Points, in no order, along strands that fork and pass close to each other.
In the rows, 128 means zero.
Points whose rows are less than 203 apart are linked; no others are. Some points are linked to none.
j_246: [134 137 141 165 151 119  93  89 127 119 166 134 100 124 152 149 163 132
 139 136 104 144 109 147 125 110 160 130 150 122 163 155  91 149  75 193
 127  96 152 114 174  81 140 147 127 109 184 134 147 174 158 110 151 180
  74 102  87 147 145 194  96 103 164  91  60  97]
j_127: [137 130 167 126 138 146  80 122  95 160 103 116 112 128 133 177  89 115
 138  98 123 113 110 119 160 160 151 113 133 143 120 139  94 152 150 182
 131 104 141  88 157 129 117 116  80 115 206 193 170 142 187  56 155 103
 118 161 176 150 139 127 126 125 119 145 121  98]
j_623: [ 80 106 144 113 106 155 143 149 126 191 136  82 135 157  90 100  71 183
 118 138 154 119  91 116 142 126 138 148  91 149  73 106 135 160 153 144
 152 155 114 152 122 104 113 147  86 131 135 150 141  83 192  68 140  66
 188 136 149 122  87 121 128 149 101 140 191 142]
j_216: [114 118  97 124 133 126 138  95 146 116 153 145 168 146 129 153 198 110
 101 162 100 139 176 123 110 192 153 142 151  69 120 133 150 111 104  73
 163 103  95 110 145 170 134 187 121 140 167 154 116  94 126 134  88 115
 125  96 178  84  72 193 114 166 142 116 145 181]
j_79: [119 153 161 168  96 146 128 110 138 135 107 131 113 129 108 106 138 203
 106 189 159 106 157 144 139 138 131 155 127 102 153 127 145 168 150 121
 122  88 143  95 123 135 115 135  89 141 146 138  99  83 158 129 105  51
 150 123 138 145  70 159 126 145 116 161 157 150]
j_783: [153 140 109 127 111 127 131 170 128 132 136 116 133 131 121  97 114 133
 144 126 118 134 167 110 166 133 110 166 120 148 121 106 173  94 129  89
 118 154 157 176 119 137  99  73 113 113 117 121 107 114 131  84 127 131
 140 186 114 142 117  74 171 150 127 132 198 105]
j_886: [155 119 147 111 141 131  95 112 123 143 102 148 103 160 124 192 131 105
 159  88 118 116 121 133 135 129 141 109 137 112 113 144  84 141 154 165
 154 110 133  45 149 135 155 115  90 128 199 174 178 112 148 112 130 136
 100 164 181 139 149 120 119 126 114 130  94  90]
j_985: [114 159 144 130 158 132 154 127 121 156  84 132 111 145 121 154  96 114
 140  88 104 155  65 140  73 136 111 106 121 141 113 102  74 150 107 159
 109 127 111 117  92 105 158 179 183 110 157  85 168 140 150 134 145 147
 139  89 105 155 133 137 102 107 180 134  54 144]
j_823: [120  89 162 144 107 149 106 106  71 128  88  99 153 104 184 128 130 130
 144 126 126 151 128 116 135 147 162  97 124 121 111 138  81 204 148 168
  96  94  95 139 123 139 164 149 123 130 131 139 145 122 175  95 180 140
 106 141 146 130 185 134 133 144  90 142  98 108]
j_535: [143 111 115 141 105  94 130 169 168  86 209 141 136 110 117 129 171  87
 115 152  99 123 165 119 150 129 124 156 150 134 126 139 174  79  90  85
 144 146 136 180 131 137  95 130 155 132 147 144 115 125 109  97 136 135
 141 136 137  98 149 136 145 147 148 105 173 151]
j_716: [ 98  86  77 112 142 128 166 102 172 100 134 120 165 124 151  77 208 139
  99 107  87 133 151 111 110 155 203 147 175  98 151 164 166  72 100  86
 122 109  92 160 126 171 138 121 160  99 125 106 125 142  49 150  79 182
  71  72 123  69  74 152 123 123 145 119 121 145]
j_106: [152 174 121 122 131 143 126 171 137 118 129 110  97 121 126  86 119 144
 150 108 121  76 156  98 158 151 113 191 102 157 139 111 163  69 144 119
 106 170 197 158 116 106  91  44 126  84 115 113  93 148 113  92 140 160
 104 172  89 178  92  70 171 130 150 141 188  78]
j_800: [170 135 111 145 162  97  94 110  63  82 132 161 101  54 199 164 124  86
 114 125 123 130 150 149 123 116 148 106 132  93 197 168 119 120  90 158
  99  62 141  83 153 132 115  65 144  84 150 117 111 221 100 167  97 188
  80 159  89 144 161 162  97 118 148 116  53  75]
j_176: [ 95 103  77 141 171 102 127 103 164 130 159 152 162 184 146 116 179 138
 108 171 127 127 117 142 103 168 155 127 173 102 139 157 114 128 103 140
 159 105 123 101 143 114 179 169 166 132 117 166 116  97  74 187 144 201
 117  37 132  83  92 193  99  98 140 117 112 127]
j_160: [130 120 158  89 126 168 147 115  89 161  68  97 121 144 122 120 117 149
 158  97 131 119  92 114 117 145 181  97  89 153  65 122  74 160 178 165
 103 158  98 128 105 137 152 134  94 109 184 139 180  91 180  69 166 137
 127 143 150 132 104 111 136 138 124 145  90  94]
j_879: [124  84 162 139 121 158  74 112  63 120  84 100 137  70 181 154  97  92
 146 115 124 133 125 124 159 132 128  93 124 131 152 154  94 184 135 190
  90  84 135 145 126 144 140 128 126 134 135 133 144 196 155 102 157 152
  85 165 140 150 230 112 141 129  83 116  78  99]
j_518: [127 133 132 154 141 110 162 109 147  96 104 126 103 109 162  98 162 139
 141 101 109 151 142 143  89 124 177 125 149 110 165 150 111 122 117 122
  85 105 102 131 101 141 143 116 158 100 137  58 139 151  93 138 105 179
  77 117  86 127 134 137 134 127 157 142  67 125]
j_744: [145 188 141 124 134 129 143 133 122 167 104 162 131 137  87 153  76 172
 109 147 183 112 118 135 124 114  91 113  87 130 128 106 101 149 194 113
 141 119 127  61 122 160 148  97 106 147 120 139 110  95 131 199 108  64
 185 131 135 142  80  99 133 121  97 190 166 136]
j_722: [148 131 146 157 128 107 130 137 132 132  86 131 128 152 130 149  70 145
 165  98 119 168 140 118 127 103 129 130 110 136 164 145 113 125 172 146
  92 113 147 107 122 165 108  40  79 116 143 123 128 126 151 101 116 134
 119 213  92 167 146  67 153 123 121 163 172  85]
j_493: [130 132 160 145 103 133 130 124 147 143 106 137 104 149  85 115 102 195
 130 165 171 117 141 140 135  94  97 136 110 119 142 144 142 172 177 122
 131 114 147  90 119 146 124  90  83 159 135 136 130  90 134 147  98  55
 138 155 152 146 110 112 139 130  85 160 167 127]
j_295: [134 133 138 128 135 153  83 142 103 149 164  94 105  92 120 131  47 125
 131 130 157  71 112 123 205 113 136 120 103 160 141 111 168 130 128 142
 147 144 163 146 171  88  96  59 107 113 148 186 173 186 157  61 160 100
 166 174 132 164 145 106 121 131 123 135 191  95]
j_66: [ 94 132  91  85 143 141 130  94 127 137 154 134 170 116 106 155 158 117
  94 193 150  83 140 129 121 186 128 126 135  82 109 119 126 132 157  81
 174 148  99 104 151 158 153 209 116 162 135 177 135  94 149 152 114 104
 157  74 201  94  90 184 120 166 131 112 135 195]
j_868: [156 145 155 133 146 115 160 118 129  91 129 122  97  64 133 106 119 154
 126 172 152  83 142 129 122 110 141  98 113 123 148 139 148 122 181  92
  86 155 106 142 134 130 100  84 136 118 127 119 171 141 103 137 155 144
 130 137 111 145 135 129 139 122 152 133 121 130]
j_721: [129 153 133 141 155 116 138 125 100 158  97 156 139 129 134 196  54 108
 127  76 116 184  68 122  52 104  80  92 119 132  92 102  69 123 153 159
 107 113  85 100 106 111 142 161 178 141 101 102 165 146 138 182 128 137
 168 100 132 125 162 113  87 128 136 142  87 143]
j_126: [ 99  82  99 119 130 158 131  98  63 125  96 132 155  86 154  84 136  94
  96 166 161 121 118 160 110 156 102 114 114 123 119 114 155 173 119  94
  94 100  94 146  97 126 183 185 176 135  31  68  70 142  91 193 108 104
  99  57 142 119 135 133 122 124 108 114  57 182]
j_659: [139 128 131 127 130 169 122 139  42 104  50 100 132  80 167  87 107 124
 152 160 147 106 129 133 114 121 134  99  77 147 135  94 120 159 157 102
  60 108 112 159  62 128 124 131 154 121  65  70  79 143 135 127 129 123
 121 159 110 158 131  99 144 136 127 130  93 119]
j_770: [176 145 130 122 116 154  61 131  91 118 159 118 109  72 154 160 111 106
 128 139 127  91 150 119 185  87 136 124 116 125 161 121 170 108 114 132
 138 107 157 136 183 119  88  67 115 118 157 175 134 197 141  86 123  98
 107 169 118 148 154 124 110 144 125  95 148 102]
j_502: [161 129 157 119 129 145 135  99  82  96 120 112 109  43 155 126 107 137
 123 171 161  92 131 144 139 110 127  85  94 124 133 129 145 159 153 101
 110 120  95 129 125 135 126 109 121 141 144 116 168 163 126 134 129  84
 102 161 164 135 165 141 137 146 110 114  89 134]
j_430: [101  85 101 125 130 142 126 126 122 108  94 136 132 102 150  70 151  99
 108 168 128 120 117 134 104 142  93 123 133 117 129 144 175 124 109  89
  94 127 121 166  82 113 159 139 193 141  34  84  74 137  50 180 103 149
  76  69 109 128 137 111 137 117 132 106  85 150]
j_257: [153  96 159 133  89 112  96 141 113 126 188 118  82 101 136  96 151  88
 150 107 128 113 173 160 173 112  97 160 149 134 154 160 174 154  97 136
 136 163 168 184 125 110 135 126 132 142 168 132 140 160 121  75 131 116
  81 153 185 119 194 125 168 165 106 109  94 124]
j_166: [169 137 157 119 134 131 139 111 132  96 134 110  80  88 140  87 145 123
 136 137 137  82 139 135 140  92 154 130 100 121 145 146 168  86 186 103
  91 179 117 160 122 154 107  73 146 105 132 112 137 170  93 105 120 154
  62 142  93 137 117 106 159 129 148 114 102 105]
j_742: [125 117 116 118 126 185 147 112  61 109  64 116 144  83 134  81 132 131
 103 195 161  89 137 137 109 153 128 117  89 128 117  90 160 157 144  91
  82 109  93 143  94 128 137 184 155 122  40  74  65 132 125 150 109  82
 141  92 125 133  93 134 113 131 135 121  81 178]
j_242: [122 158 137 128 108 125 186 144 193 133 121 118 120 208  67 113 151 150
 133 100 120 142 106  95  87 123 113 180 141 157  90 100 135  77 106 133
 128 156 144 131 124 104  63 154 141 128  91  99 105 116 104 141 105 106
 129  94  69 156  63 111 118 104 161 131 178 181]
j_895: [150 117  99 123 138 102  85 126  63  93 130 176 131  68 186 188 122  81
 110 130 131 152 147 139 117 123 113  82 131  70 166 166 120 149  54 145
 128  40 136  76 144 125 132  90 134 128 138 153 124 181  97 205  82 152
 112 155 145 122 180 171  94 128 101 109  88 100]
j_398: [143 158  95 150 163  78 126 141 145 102 167 174 141 131 139 198 120 122
  94 124 118 158 124 118 101 129 137  74 128  98 132 117  94  79 115 131
 184 100  88  72 154  94 104 139 164 131 135 181 153 137 118 158 139 173
 191 138 139  99 147 176  67 121 156 124 170  97]
j_302: [134 130 156 186 107 126 139  86 128 111  97 136 116 135 178 129 160 133
 140 103  95 201 163 149  78 127 188 111 135  75 156 157  96 143  96 136
  96  69  99  99 114 163 133 117 128 121 155  86 127 139 129 143  86 134
  90 135 112 127 138 157 113 152 125 162  90 127]
j_655: [116 124 102 112 117 125 197 144 163 110 103 120 146 131 126  73 178 153
 124 119 125 139 160  90 102 135 173 140 132 131  99 103 141  91 159  78
 101 165  91 162 118 152 107 118 113 111  71  86 105  87  98 122 123 168
 149 125  70  99  85 106 145 132 152 133 175 148]
j_555: [117 123 116 132 120 137 167 116 189 107 105 131 120 186 108 126 162 142
 136  95 103 153 110 105  68  96 123 144 150 124 111 108 131  77 107 135
 123 115 116 112 141 104  96 149 151 123  73  84 118 129  86 163  82 139
 103  85  65 140  93 122  79 103 155 110 144 167]
j_679: [143 112 142 124 125  89 154 147 167 136 149 131 123 181  89 151 123 114
 159  95  98 164 120 128 123  91 107 124 132 160  77 145 104 103 134 128
 142 170 111 136 113 139 120 122 123 136 173 112 158  86 133 104 138 126
 134 183 144 119 140  98 145 127 137 115 136 125]
j_504: [128 121 129  79 139 147 143 130 103 183  95 111 169 155 108 157  37 151
 126 112 134 152  85  91 143 151 154  85  78 168  43 119  90 108 172 154
 140 152 103 126 137 149 133 105  62 148 164 178 163  84 193  84 157 116
 199 184 169 118 117  67 161 138 104 152 183  93]
j_578: [106  95 102 160 128 112 127 115 130  97 145 145 123  76 167  87 160 111
 103 199 119 124 143 147  99 160 104 118 162 106 170 183 149 134  61 109
 108  92 149 154 102 122 146 118 167 133  93  95  87 156  55 194 121 180
  80  70 107 127 163 150 140 122 141 105  61 148]
j_420: [135 113 101 120 127 111 143 131 172  83 186 131 146 127 155 109 198 121
 121 133  91 116 141 108 136 125 169 151 165 121 135 144 175  59  96  99
 144 132 112 164 150 128  99 120 171 107 126 139 130 155  83 117 132 196
  95  93 105 100 111 154 122 124 160  90 141 120]
j_572: [139 130 111 141  95 125  84 150 129 112 144 157 123  96 133 153  96 126
 106 130 165 132 173 158 163 133  96 131 127 103 203 126 133 183 114 112
 160 110 149  86 141 154 148  97  98 163  85 143  97 111 117 185 108  69
 174 165 153 111 195 112 146 124  41 178 170 128]
j_549: [134 125 158 131 127  97 147 140 118 143 148 119 115 120 130 126 138 100
 147  88 102 154 119 155 133 148 125 117 126 154  97 151  96 156  95 125
 120 159 102 140 105 124 150 164 147 129 221 114 178 108 142  79 173 136
 121 153 166 121 164 125 154 133 144 129  96 144]
j_599: [152 123 118 130 144  93 113 126 173 112 169 148 132 173 126 186 156 121
 130 101  85 139 133 129 103 110 171  95 124 102 112 144  70  63 132 131
 189 120  85  66 158 135 119 126 135 136 186 189 169 112 123 138 113 156
 138 166 161  81 122 171  87 143 142 109 153 108]
j_189: [144 137  97 121 114 109  98 127 103  91 166 163 138  59 156 180 146  97
  87 142 130 142 169 137 145 140 102  99 138  74 167 138 153 131  56 104
 156  69 119  93 148 145 129 116 114 146 154 157 119 157 112 176  83  91
 133 158 172 102 175 166 115 155  96 119 115 150]
j_117: [141 150 128 147 146 105  85 158  80 121  78 163 131 105 169 167  80 102
 145 125 140 134 124 138 140 137 107 100 153 123 165 126  79 175 145 155
 106  69 153  75 121 131 155 109 140 120  87 142 113 135 122 162 162 159
 153 152 117 166 185 116 125  98 110 172 125  94]
j_551: [ 94 156  96 122 137 146 104  94 140 110 192 132 157  91  85 132 130 151
  70 241 162  57 124 131 150 160  87 138 160 125 176 113 155 151 108 126
 179 137 167 141 173 101 116 202  95 148  89 159 121 147 157 142 153 107
 173  39 136 109 115 196 111 110 131 100 115 162]
j_34: [113 169 128  95  99 161 149 175 122 189 132 117 151 144  86  90 128 101
 112 101 133 129 117 134 135 131  80 174 105 163  96  85 164  99 118  99
 123 179 136 172 106 119 119 171 136 117  68 102  73 125 131 131 123  71
 176  72 116 130  85  89 146 129 120 146 144 190]
j_197: [129 170 109 131 139 154 141 113 132 179 119 148 172 161 113 174  98 148
 114 133 164 143 122 104 110 106 121  92  89 118  92  63  96 108 198 119
 153 133  98  83 149 144 143 138 135 144  75 151 111 109 146 193 121  91
 216 113 119 122  78 117  93 127 111 166 181 132]
j_101: [133 152 143 133 128 158 111 129 106 133  98  93 115 160 149 109 163 144
 172 126 121 102 122 122 145 152 170 167 143 131 149  94 124 147  92 191
 103 113 182 145 121  72 110 155 143  82 135 124 107 157 161  67 171 157
  92 106  82 167  78 156 118 109 151 119  87  80]
j_284: [122  79 111 152 123 137 144  85 177 108  79 140 132 179 132 136 146 128
 129 101  90 180 107 127  55  73 139 103 138  87 100 141 107 105 130 138
 126  89  80  93 139 116 137 132 148 139  77  97 145 123  96 191  63 141
 100 102 103 113 135 148  60 124 131  99 126 143]
j_999: [113 154 163 113 123 161 132 150 104 153  89 106 100 163 110  81 150 149
 156 148 149  89 111 132 145 143 129 155 124 140 130  96 135 173 108 158
 104 146 176 150 103  75 134 174 143 112 121 127 124 118 144  89 166 118
 119  87 118 167  80 147 132 112 143 124  83 113]
j_222: [113 140 133 122 132  92 200 138 186  98 121 114 132 148 121  68 180 196
 144  91 131 124 145 109 120 107 192 148 148 142 138 139 101  97 188 117
 114 165 106 139 125 153 109  99 110 104  98  87 137  99  86 123 137 190
 132 132  72 104  92 117 154 114 148 161 161 118]
j_595: [152 142 127 168  97 129  86 132 137  99 129 169 108  90 137 140 137 141
 107 176 148  92 203 134 168 132 108 139 113  83 212 153 149 163 121 105
 136  92 164  92 157 130 128  66  94 131 107 154 102 121 111 170 115  91
 153 171 124 138 157 129 129 129  83 171 182 106]
j_771: [108 135 125  96 158 151 140 134 146 158  61 127 112 178 108 169 121  83
 161  49  92 181  68 118  98 133 121 148 130 140 121 106  99 136 103 159
 113 137 146 129  67 128 153 169 159 107 190  78 147 134 153 108 127 160
 113 118  99 156 116  92 130 104 176 118  75 125]
j_460: [161  99 149 128 142  67 103 141 187 125 192 161  77 194  77 182 186  97
 153  92  90 107 142 145 132 108 141 153 155 122 118 185  86  99 127 161
 185 139 153  67 163 120 133 126 112 152 211 190 157  98 121 126 122 146
 111 163 178 100 117 163 100 118 140 101 134  97]
j_813: [132 113 111 169 140  89 115 113 160  88 188 147 107  86 173  88 191 128
 120 160 104 112 143 148 127 150 137 166 179 115 185 189 144 103  61 147
 122 111 181 158 146 108 133  96 162 112 141 117  98 182  66 150 134 225
  55  80  67 129 149 164 142 108 152 109  77 103]
j_683: [117 159 136  88 116 152 139 160 114 163 115 118 112 156 104  92 151 120
 130 134 139 115 125 120 146 143 108 155 127 139  95 103 161 120 104 103
 127 163 149 155 102 119 131 166 137 127 133 119 107 104 123 105 135  99
 132  90 147 124  74 118 157 135 134 128 125 146]
j_367: [144 130 148  93 135 131 156 132 102 164  65 130 105 179 108 101 119 132
 177  76 149 123 120 122 155 143 163 137 114 167  92 125 117 147 193 159
 108 160 157 111 118 144 138  84  65  99 158 122 150  85 157  61 150 164
 122 158 135 156  95  70 163 117 132 157 122  72]
j_37: [130 170 135 124 141 145 132 120 133 187 103 139 154 172 100 195  66 130
 133  90 138 163  74 108  84  81  97  89 108 144  73  84  72  96 181 155
 140 136 111  90 127 134 130 141 140 137 101 133 130 125 152 177 123 101
 186 120 112 145 110  96  97 119 122 151 130 123]
j_266: [110 135 136  68 104 145 164 177 132 209 167  97 142 145  63  80  94 107
 102  94 145 132 108 158 152 135  89 173  89 190  72  89 172 111 133 108
 158 206 123 179 106 150 120 166 109 141 101 105 104 111 158 125 101  42
 220  93 155  87  91  90 167 132 108 142 169 191]
j_22: [145 107 150 138 133 160  96 129  66 112  59  93 130  72 163 121  78 109
 164 129 137 122 123 130 142 111 127  99  89 148 141 122 121 156 177 134
  63 121 128 162  90 137 122  89 131 124 106 103 124 171 149  92 144 139
 109 189 113 164 190  75 160 131 114 122 114  96]
j_887: [100  98  89  98 141 122 190 116 191  99  98 117 151 163 104  79 184 145
 114  91  99 135 126 100  88 132 160 146 165 116 123 133 141  60 127  89
 118 118  89 137 113 160 126 133 147 119  68  81 116 117  46 167  84 179
 100  68  96  90  72 119 121 111 149 124 146 159]
j_75: [131 186 144 159 147  74 178 163 167 103 134 138 104 110 127  75 156 175
 125 101 120 111 162 132 128 162 166 170 151 148 173 138  97 100 157 105
  90 141 144 123 120 147 106  81 117  89 142  96 112 113  98 115 154 184
 121 134  82 137 100 132 172 106 161 196 158 123]
j_68: [101  78  95 134 153 103 120  96 151 118 171 130 139 167 181 101 194 124
 141 130 104 144 133 145 131 154 177 134 179 107 145 181 129 147  71 136
 156  97 131 131 151 123 181 141 162 121 153 152 133 120  73 142 129 197
  69  76 135  99 115 190 107 120 133 103  92 103]
j_995: [170  93 170 145 123  87  93 110 162 143 165 156  84 205 106 176 161  95
 168  68  94 122 160 143 141 121 144 161 135 114 120 199  83 129 168 177
 170 135 154  66 173 131 142  96  66 135 201 193 161 101 155  93 126 117
 103 193 176 107 133 133 116 131 105 136 148  74]
j_427: [115 128 134 135 137 130 100 146 129 151  74 135 134 168 140 176 130  92
 160  72 103 185 112 113 129 131 131 131 164 120 140 120 106 134 101 168
 106  95 156 126 100 143 137 150 134 121 174 122 120 131 153  94 131 161
 102 139 118 150 142 100 143 114 135 134 111 105]
j_527: [134 153 148 195 105 139 134 102 129 112 102 141 136 128 151 131 146 165
 116 176 124 162 170 140  96 139 164 126 137  85 160 120 114 166 118 134
 105  50 113  88 128 130 115 137 118 118 125 116 106 111 162 145 108  91
 140 120 108 134 115 178  95 146 130 158 124 146]
j_512: [105  95 119  98 137 103 148 134 148 142 156 133 145 148 114 115 164  97
 123 137 132 127  98 130 124 124 107 103 141 129  72 141 126 129 129  99
 150 174  87 147 122 127 172 187 160 158 119 146 152  86  99 154 158 146
 143  74 169  92 138 131 137 124 126  98 121 170]
j_237: [121 102 112 156 117 141 107 101 114 127 127 106 135 162 187  96 196 135
 159 141 115 135 147 124 144 143 181 160 171 103 150 138 135 171  75 157
 129  90 166 153 144  92 161 158 145 102 117 133  85 134 132  95 146 171
  63  89 106 119 106 171 113 137 120 117  86  85]
j_941: [114 137 142 124 123 123 208 135 157 148 108  98 137 170  87 106  71 172
 130 114 130 159 104 100  93 103 120 112  88 176  57 113 134  92 152 112
 123 182  97 154 111 122  81  94 107 122 107 100 152  94 145 113 109 102
 173 165  88 150  99  84 130 136 163 133 186 147]
j_738: [108 124 143 133 133 142 126  95 112 107 155 103 129  92 103  95 134 152
 110 236 159  60 118 146 138 139 101 114 139 128 156 119 150 171 112 129
 136 130 142 160 141  95 127 191 113 135  98 136 138 140 133 137 168 109
 135  60 134 125 128 189 116 112 134  87  58 167]
j_627: [115 161 132 133 126 147 106 165 136 135 104 126 113 140 114 139  69 146
 145 124 140 125  98 116 128  76  74 129 123 151 141  93 129 125 150 147
 110 142 173 134 115  96 100 116 141 128  87 115 121 131 128 147 139 107
 145 140  87 183 146  91 118 101 129 132 149 126]
j_740: [ 99 142 148 106 108 131 195 143 176 155 150 104 139 216  60 106 116 150
 128 103 148 143  93  85 102 111 109 154 102 177  35  99 146  69 127 145
 155 210 140 159 117 108  73 144 127 132  70 126 116 106 131 133 118  88
 190 115  78 154  59  97 123 117 155 133 195 161]
j_262: [110 147 156 145 138 147  72 146 108 158  92 118 142 135 139 189 103 104
 139  93 107 149 103 114 149 157 124 121 161 136 154 128  99 141  93 200
 103  87 156 141 139 121 108 161 128 121 197 165 144 173 192  60 166 142
 112 136 134 151 148 138 123 116 140 121 122 106]
j_558: [147 145 161 109 143 139 171 101 109 131  96 115 116 102 136 142 118 136
 149 101 125 136 105 138  96 142 159  86  99 139  80 127  85 149 139 127
 110 143  86 107 104 148 147 144 127 119 221 116 190 109 149  99 139 127
 114 143 171 126 127 132 143 152 136 146  80 129]
j_335: [143 110  91 137 101  99 122 168 150  99 180 153 154 105 114 141 119  98
 117 132 109 159 180 130 156 134 102 148 136 131 130 116 163 102  98  67
 146 137 125 159 125 162 118 114 130 145 109 130 101 101 118 113 123 111
 174 187 142  98 175  93 155 149 106 129 204 150]
j_179: [154 167 112 152 165  97 111 117 118  79 159 161  96  55 168 127 164 127
  98 153 117  83 142 148 130 136 128 136 157 121 200 170 134  91  71 147
 107  91 168 106 154 114 115  82 139  89 144 107 103 202  84 162 120 206
  63 114  74 132 124 177 116  94 177 113  52  89]
j_988: [134  88 131 166 114 130 151  74 139 127  83 135 126 150 156 149 139 113
 134  93  85 210 135 148  54 138 154 108 127  78 102 149  87 140  91 126
 117  66  69  90 120 142 158 149 149 144 147  91 142 123 116 171  71 119
  90 112 144 110 145 142  95 151 121 138  96 167]
j_667: [109  93  97  71 108 133 124 149 128 146 173 121 158 116 104 111 141  77
 113 113 142 133 112 147 159 119  82 140 135 145  82 107 170 139 134  88
 165 180 100 171 122 155 181 184 148 166  70 129 118 102 119 152 128 104
 150  84 193  75 158 109 152 134  90  94 126 178]
j_747: [118  86 108  97 112 151 126 119 105 160  95 120 189 139 122 131  83 157
 125 115 153 163 108 108 137 125 134 102  83 153  56 103  93 166 193 140
 132 160  80 136 142 148 164 140  72 170 100 150 142  63 188 113 173 103
 193 166 167  93 155  76 145 133  73 133 182 117]
j_138: [101  94  99 134 147 101 147  99 171 159 168 148 181 167 111 141 159 111
  96 161 135 130 103 134  80 146 115 111 139 102  89 131 107 104 157 113
 163 143  89 103 140 120 174 196 175 152  99 165 133 102  97 199 137 159
 155  35 148  80 105 161  90 124 135 118 129 187]
j_209: [115 122 116  80 112 127 143 160 129 183 173 110 127 146  66 100  70 153
 107 128 160 123 122 136 182 142 123 171 105 166  77 109 177 127 142  98
 176 169 140 160 124 156 121 128  77 150 152 131 119  85 159  92 108  54
 217 158 191  98  76 100 172 152 105 137 206 150]
j_94: [115 125  86 108 124 146 112 152 114 109 160 131 166  94 148 132 117  96
 108 158 124 114 117 115 147 106  85 101 142 130 123  95 175 115  80 106
 153 123 125 166 132 103 122 157 180 130  72 123 120 148 109 147 137 135
 147  97 124 123 159 136 100 130 129  87 122 159]
j_144: [139 118 153 130 133 141 148  97 128 101  90 110  85 112 153  93 148 120
 160  95 118 129 111 153 110  88 167 125 104 129 146 135 129 128 170 124
  75 162 104 155  84 143 132 106 155 101 141  65 142 162 114  94 110 155
  50 145  80 148 135 111 153 129 147 103  51 102]
j_424: [138 176 155 197 137  60 151 156 149 122 156 158  87 103 116  96 138 164
 103 112 135 114 143 167 139 183 137 157 148 136 175 153 125 116 117 115
  97 129 157 116 126 119  91  84 120 111 211 136 109 123 154  95 151 117
 116 158 110 165  89 154 156 104 167 197 166 120]
j_894: [159 165 123 183 122 108  94 143 142  88 146 175  97  84 143 139 137 152
 113 166 137  82 176 133 150 127 120 145 131 111 209 140 135 124 111 127
 121  97 184  94 183  89  97  55 117 118 117 168 112 145 120 157 146 130
 144 153  79 163 142 145 102 102 128 149 179  91]
j_855: [122 157 116 148 118 116  96 173 142 146 148 149 140 121 117 148  72 132
 111 125 146 148 135 141 136  94  62 133 135 140 179 101 126 149 131 116
 139 131 149 120 131 134 130 109 129 155  66 115  90 116 121 179 117  77
 174 145 104 137 179  82 137 113  80 172 177 143]
j_897: [ 98  93 120 122 113 156 109 124  85 144 105 117 185 119 157 129 118 134
 125 139 156 152 114 114 133 137 133  99 118 121  90  92  85 198 167 149
 122 117  80 130 129 126 175 179 127 140  70 142 117  91 171 128 179 115
 166 111 149  99 175 134 112 143  74 132 132 140]
j_264: [138 134 138 124 137 150 107  93  97  95 142 113 106  61 133 121 143 129
 110 221 144  63 147 133 142 119 116 108 136 107 158 143 164 141 116 106
 129 109 137 136 148 121 114 143 107 144 137 124 131 169 112 144 124 101
  90  98 150 123 129 175 121 136 127  79  63 149]
j_60: [148 115 169 129 124 116 110 129 124 132 164 119  82 115 134 123 143  85
 158  98 106 127 120 150 150 112 126 138 127 137 135 155 136 145 119 152
 122 177 138 159 130 107 145 129 145 100 210 136 178 159 140  71 160 154
  77 143 133 148 176 125 146 130 146 100  68 116]
j_44: [130  99 154 136 122  90 172 133 167 145 150 107 135 200  68 136  87 172
 140 110 118 168 102 101 114  89 117 125 103 179  53 155 111  94 161 145
 150 170 112 136 130 136  88  93  89 136 170 107 168  79 158  94 124 107
 155 203 113 129 115  85 139 129 144 118 179 108]
j_244: [ 87 157  80  95 139 139 118 117 142 135 199 149 167 122  94 153 151 111
  77 197 151  85 126 116 156 179 110 133 146 115 135 112 151 116 129 103
 190 157 140 129 167 134 128 218 136 145 111 181 111 117 146 136 145 117
 182  56 166  99 107 183 113 135 136 112 152 167]
j_230: [127 145 115 105 132 143 113 150 129 124  89 121 123 168 112 138  58 140
 165 109 135 134 105  96 132  66  50 134 106 173 146  97 144  97 162 132
 115 174 184 152  95 108 103  65 122 144  56  93 104 136 113 134 113 120
 129 184  74 193 143  38 143 115 145 109 171  97]
j_808: [132  91 102  71  97 152  85 137 105 131 143 111 149 123 122 130 114  85
 129  90 134 160 119 140 161 105  89 142 143 147 114  97 173 143 106  99
 178 140 114 155 106 161 172 153 120 184  86 116 109 122 131 126  96  79
 103 131 217  79 184  92 166 145  57 100 114 142]
j_111: [131  83 139  99  97 142  75 142 105 122 169  91 121  99 140 141 109 102
 130  99 119 134 133 137 168 108 108 135 153 139 128 133 150 171  95 137
 175 139 113 165 132 129 135 155 102 166 149 150 161 135 156  85 127  81
  96 157 201  89 215 125 144 165  65  89 118 131]
j_692: [ 94 145 133 120 124 159 110 151 142 161 158  93 123 131  99 143  47 162
 104 132 151 108  86 111 158 110 134 122 107 154 110  96 152 122 125 146
 165 143 131 143 147  90  88 120 109 138 131 170 157 128 171  96 141  67
 201 145 137 143 122 126 107 132 127 141 206 127]
j_99: [142 138 116 140 141  98 117  97 135  94 179 147 138 100 147 164 188 113
  97 165 101 125 172 126 126 159 155 115 153  74 162 159 146 106  77  96
 162  82 109  96 172 146 110 139 111 136 192 178 127 137 115 146  95 127
 108 111 158  87 101 205 106 154 149 109 117 149]
j_614: [116 154 124 116 139 138 134 164 120 132  89  99 107 161 109  90  71 172
 173 117 150  89 110  98 138 123  92 167  78 178 144 108 149 111 173 134
  97 178 209 145  96 100  95  38 102 110  83  97 102 134 129 101 134 151
 110 183  70 218  94  57 159 121 154 144 178  77]

Follow the links from the first point to the second, and from the first to the third. Name the last point that the two ways share.
j_427, j_549, j_738 -> j_302
j_502, j_535, j_37 -> j_302
j_572, j_264, j_558 -> j_555
j_716, j_367, j_683 -> j_549
j_127, j_160, j_783 -> j_555
j_595, j_222, j_988 -> j_887
j_999, j_740, j_367 -> j_549
j_493, j_75, j_855 -> j_887

A fork is a point with three links. Follow the links from the first point to the second and name the forks in between, in order.
j_941, j_744 -> j_555 j_302
j_558, j_692 -> j_549
j_738, j_79 -> j_302
j_868, j_230 -> j_302 j_555 j_887
j_683, j_302 -> j_549 j_555
j_493, j_68 -> j_302 j_555 j_549
j_988, j_257 -> j_555 j_549
j_655, j_60 -> j_887 j_555 j_549
j_595, j_284 -> j_887 j_555

A fork is a point with three links, a tip a point with one. Leave the first point through the second and follow the links. Name the first fork or tip that comes.
j_614, j_106 -> j_887
j_262, j_427 -> j_302
j_527, j_79 -> j_398
j_742, j_659 -> j_504
j_138, j_176 -> j_770
j_266, j_34 -> j_549
j_535, j_335 -> j_894
